Each row is a point on a landscape with many peaks, with its height.
A climber steps from a point to whichever of its 2 nearest points has the largest rise for the distance, and stops where none of them is higher. Distance is the straight distance between rows; heights are no part of it.
q400 height 437: [141, 79, 132, 106, 152, 91, 98, 141, 115, 205, 127, 179, 143, 86, 111, 69, 153, 148, 138, 117]
q375 height 150: [157, 134, 136, 127, 158, 134, 110, 118, 105, 105, 112, 133, 137, 123, 142, 118, 125, 129, 158, 134]
q566 height 423: [188, 150, 132, 102, 135, 114, 145, 112, 77, 64, 117, 109, 144, 156, 116, 161, 147, 141, 102, 95]
q700 height 449: [96, 172, 87, 90, 82, 113, 120, 186, 142, 151, 156, 188, 164, 37, 88, 153, 89, 157, 161, 128]
q842 height 572: [139, 208, 126, 144, 105, 82, 137, 149, 166, 148, 116, 128, 133, 97, 90, 147, 84, 92, 133, 162]
q479 height 196: [110, 133, 53, 117, 133, 116, 88, 147, 153, 172, 133, 76, 87, 106, 65, 122, 120, 125, 173, 163]
q856 height 433: [161, 110, 96, 132, 188, 113, 105, 137, 75, 144, 91, 99, 91, 116, 100, 179, 121, 122, 145, 130]
q328 height 490: [134, 147, 149, 101, 121, 131, 149, 122, 124, 71, 141, 84, 120, 158, 150, 121, 166, 138, 88, 114]
q355 height 158: [138, 112, 170, 130, 111, 155, 88, 120, 119, 176, 119, 60, 94, 191, 150, 112, 132, 134, 106, 124]
q882 height 282: [80, 116, 154, 120, 113, 69, 158, 171, 154, 84, 135, 197, 138, 107, 136, 159, 148, 138, 144, 148]
q95 height 220: [118, 162, 121, 167, 122, 134, 198, 183, 188, 62, 154, 102, 135, 123, 205, 168, 179, 168, 139, 152]
q99 height 499: [117, 187, 97, 139, 80, 85, 134, 173, 160, 165, 131, 188, 158, 46, 68, 167, 80, 108, 140, 131]
q769 height 257: [148, 114, 122, 138, 154, 146, 104, 108, 88, 181, 68, 144, 115, 127, 114, 93, 159, 103, 65, 137]
q757 height 149: [143, 100, 109, 162, 133, 214, 131, 102, 120, 105, 122, 96, 157, 178, 173, 142, 141, 137, 161, 116]
q108 height 488: [143, 126, 121, 111, 123, 74, 140, 127, 128, 110, 164, 64, 122, 164, 56, 137, 126, 144, 144, 101]
q20 height 298: [116, 146, 184, 182, 140, 156, 107, 98, 94, 158, 101, 164, 109, 152, 151, 92, 107, 155, 130, 176]
q892 height 102: [89, 128, 129, 126, 70, 142, 183, 109, 119, 174, 152, 181, 184, 77, 86, 131, 107, 94, 64, 144]
q170 height 180: [158, 57, 212, 142, 139, 118, 82, 109, 75, 141, 132, 133, 128, 121, 167, 167, 135, 162, 161, 147]
q410 height 246: [66, 132, 135, 110, 131, 113, 165, 173, 171, 73, 128, 203, 156, 131, 125, 106, 119, 143, 118, 114]
q442 height 50: [50, 126, 126, 154, 114, 124, 195, 166, 127, 157, 126, 170, 191, 105, 99, 152, 127, 103, 79, 163]
q985 height 667: [174, 200, 128, 135, 113, 44, 138, 144, 164, 117, 114, 144, 136, 109, 98, 120, 140, 121, 140, 143]
q300 height 166: [170, 122, 144, 158, 167, 140, 146, 132, 127, 79, 116, 146, 145, 130, 221, 145, 140, 140, 173, 111]
q889 height 661: [85, 88, 106, 150, 144, 148, 158, 136, 155, 153, 114, 98, 57, 163, 159, 151, 136, 91, 87, 120]
q722 height 195: [168, 70, 222, 160, 106, 142, 60, 95, 80, 147, 119, 146, 135, 123, 108, 125, 126, 171, 112, 161]
q291 height 164: [98, 123, 148, 121, 107, 141, 161, 90, 144, 147, 161, 182, 184, 79, 95, 56, 88, 93, 94, 120]
q32 height 593: [138, 104, 153, 84, 161, 66, 96, 151, 112, 126, 140, 182, 122, 57, 120, 104, 136, 163, 152, 133]
q123 height 18: [67, 156, 147, 134, 137, 113, 197, 162, 116, 125, 113, 146, 159, 133, 145, 157, 121, 128, 80, 155]
q462 height 262: [181, 172, 119, 124, 176, 120, 123, 172, 153, 85, 132, 71, 91, 95, 199, 142, 144, 151, 159, 113]
q841 height 116: [98, 107, 108, 112, 121, 182, 130, 96, 82, 137, 151, 104, 128, 142, 90, 120, 115, 142, 125, 165]
q717 height 535: [124, 138, 101, 101, 157, 74, 130, 127, 132, 59, 154, 126, 111, 135, 69, 130, 112, 142, 151, 67]
q784 height 293: [107, 115, 104, 168, 151, 168, 163, 127, 164, 72, 158, 104, 101, 130, 163, 160, 95, 116, 147, 101]
q675 height 177: [122, 91, 149, 107, 149, 122, 115, 126, 133, 168, 128, 107, 161, 162, 168, 72, 162, 124, 143, 112]
q40 height 274: [178, 161, 129, 157, 189, 133, 111, 164, 134, 99, 137, 85, 101, 141, 211, 140, 110, 165, 165, 62]
q475 height 243: [168, 167, 112, 147, 154, 157, 173, 193, 192, 73, 161, 72, 106, 114, 209, 145, 133, 165, 141, 119]
q188 height 310: [118, 150, 103, 123, 124, 161, 170, 123, 145, 86, 130, 128, 144, 151, 162, 175, 69, 100, 148, 123]
q687 height 585: [117, 180, 128, 111, 142, 33, 141, 164, 173, 78, 131, 137, 123, 108, 94, 132, 122, 133, 136, 94]
q419 height 163: [182, 109, 166, 201, 113, 160, 120, 87, 121, 95, 147, 110, 136, 136, 194, 201, 116, 105, 179, 119]
q603 height 241: [67, 127, 69, 132, 139, 131, 121, 111, 164, 145, 131, 111, 120, 110, 111, 108, 142, 106, 158, 150]
q765 height 139: [111, 92, 134, 110, 129, 151, 120, 115, 73, 170, 130, 85, 126, 175, 107, 122, 143, 142, 97, 128]
q545 height 545: [138, 144, 114, 119, 75, 83, 134, 95, 117, 145, 174, 83, 114, 136, 36, 158, 108, 111, 124, 123]
q146 height 534: [145, 131, 149, 141, 106, 120, 103, 78, 120, 109, 140, 174, 107, 81, 63, 89, 118, 105, 97, 127]
q629 height 128: [120, 173, 119, 111, 162, 112, 117, 148, 127, 144, 105, 130, 112, 114, 157, 106, 133, 145, 148, 166]
q330 height 275: [70, 155, 81, 102, 138, 146, 115, 88, 127, 125, 148, 121, 149, 131, 128, 69, 146, 133, 155, 127]
q51 height 230: [171, 65, 193, 141, 91, 180, 86, 88, 121, 125, 125, 151, 137, 95, 102, 86, 140, 119, 104, 176]
q660 height 285: [132, 163, 97, 115, 160, 149, 92, 141, 118, 129, 116, 86, 130, 179, 188, 124, 102, 143, 178, 65]
q646 height 368: [158, 180, 99, 78, 109, 102, 140, 122, 99, 112, 116, 143, 159, 163, 107, 146, 114, 108, 102, 90]
q666 height 647: [127, 132, 110, 162, 115, 102, 124, 74, 132, 167, 154, 108, 126, 143, 40, 108, 104, 90, 137, 111]
q988 height 212: [99, 120, 151, 119, 136, 114, 141, 115, 154, 111, 134, 184, 142, 117, 133, 77, 107, 102, 122, 108]
q147 height 167: [124, 101, 151, 136, 142, 149, 91, 118, 123, 179, 130, 61, 119, 174, 220, 110, 185, 132, 125, 86]
q385 height 197: [103, 164, 113, 141, 122, 114, 189, 142, 152, 41, 135, 134, 169, 114, 170, 174, 171, 141, 154, 150]
q873 height 176: [143, 129, 113, 149, 160, 125, 177, 121, 127, 66, 151, 104, 153, 145, 184, 159, 165, 152, 175, 105]
q395 height 409: [130, 150, 143, 135, 92, 135, 111, 91, 141, 141, 106, 152, 78, 115, 106, 108, 114, 81, 85, 158]
q368 height 529: [149, 91, 116, 192, 122, 140, 118, 100, 116, 191, 112, 111, 139, 183, 27, 104, 113, 122, 120, 119]
q61 height 369: [112, 106, 65, 104, 167, 112, 135, 126, 85, 129, 124, 143, 131, 80, 93, 171, 128, 116, 143, 144]
q209 height 549: [129, 75, 167, 114, 97, 122, 79, 126, 113, 186, 118, 203, 96, 145, 139, 96, 128, 126, 121, 153]
q50 height 278: [121, 113, 92, 186, 175, 132, 156, 135, 178, 102, 132, 134, 111, 135, 170, 154, 100, 110, 207, 103]
q129 height 301: [97, 149, 99, 88, 152, 150, 124, 118, 138, 100, 139, 109, 160, 142, 195, 96, 144, 132, 165, 96]
q716 height 401: [128, 116, 127, 126, 105, 117, 115, 127, 103, 200, 99, 180, 108, 139, 108, 96, 153, 139, 93, 173]
q459 height 666: [143, 139, 133, 91, 110, 100, 116, 151, 144, 212, 136, 172, 134, 63, 92, 67, 111, 136, 113, 123]
q682 height 256: [119, 127, 130, 172, 173, 180, 80, 101, 75, 162, 78, 143, 153, 151, 123, 91, 109, 156, 133, 125]
q374 height 417: [97, 172, 112, 92, 123, 82, 146, 193, 141, 201, 129, 141, 159, 83, 85, 108, 110, 125, 83, 117]
q233 height 74: [98, 140, 102, 120, 80, 176, 130, 87, 103, 204, 153, 104, 122, 133, 66, 91, 110, 128, 98, 178]
q710 height 713: [154, 104, 137, 145, 119, 154, 142, 156, 162, 117, 117, 114, 63, 195, 182, 152, 133, 118, 101, 94]
q935 height 198: [122, 52, 145, 88, 123, 145, 116, 130, 154, 134, 153, 90, 138, 132, 111, 60, 181, 137, 124, 137]
q247 height 583: [110, 112, 130, 116, 114, 102, 163, 145, 166, 132, 129, 77, 94, 150, 113, 140, 143, 91, 76, 128]
q727 height 676: [147, 71, 150, 162, 96, 154, 90, 137, 142, 123, 101, 144, 83, 225, 154, 167, 127, 151, 138, 97]
q312 height 147: [112, 193, 70, 99, 127, 111, 97, 157, 130, 184, 114, 114, 98, 114, 91, 98, 122, 146, 134, 170]
q783 height 337: [124, 167, 175, 152, 109, 157, 103, 80, 102, 113, 109, 164, 64, 131, 143, 115, 96, 125, 112, 173]
q138 height 381: [153, 144, 127, 126, 79, 151, 144, 94, 127, 115, 153, 167, 150, 44, 54, 100, 124, 131, 93, 161]
q627 height 276: [173, 93, 172, 108, 95, 172, 121, 115, 113, 98, 138, 174, 152, 73, 87, 92, 103, 143, 108, 175]
q557 height 219: [139, 143, 123, 147, 161, 187, 101, 106, 106, 146, 60, 125, 121, 147, 148, 90, 115, 99, 92, 121]
q718 height 477: [177, 115, 99, 155, 160, 118, 107, 121, 100, 135, 93, 75, 102, 151, 148, 182, 173, 117, 137, 102]
q451 height 515: [156, 93, 131, 142, 133, 105, 137, 103, 126, 120, 123, 62, 88, 147, 119, 173, 164, 86, 101, 96]
q668 height 172: [170, 95, 187, 148, 130, 121, 118, 88, 77, 108, 144, 106, 135, 120, 151, 201, 114, 128, 172, 139]
q702 height 333: [154, 154, 103, 78, 131, 132, 153, 154, 127, 77, 98, 154, 150, 154, 158, 169, 89, 105, 123, 101]
q227 height 641: [127, 62, 173, 133, 81, 136, 61, 121, 136, 147, 114, 179, 100, 195, 159, 130, 138, 135, 146, 111]
q166 height 157: [143, 84, 150, 190, 120, 196, 96, 88, 110, 112, 119, 141, 162, 167, 203, 174, 137, 133, 159, 99]
q383 height 261: [87, 88, 133, 62, 130, 142, 145, 162, 150, 104, 157, 79, 147, 98, 118, 106, 162, 145, 99, 159]
q494 height 316: [90, 123, 108, 117, 130, 96, 131, 139, 133, 92, 126, 151, 93, 103, 133, 186, 138, 128, 149, 164]
q705 height 382: [95, 152, 101, 73, 133, 152, 154, 167, 165, 67, 128, 78, 154, 128, 157, 118, 173, 146, 106, 137]
q726 height 315: [119, 179, 115, 58, 103, 84, 161, 152, 120, 155, 146, 118, 175, 141, 92, 128, 106, 116, 75, 89]

For each start below, name the point where the climber stops.
q166 | q146
q442 | q710
q385 | q129
q123 | q710
q765 | q328
q557 | q710
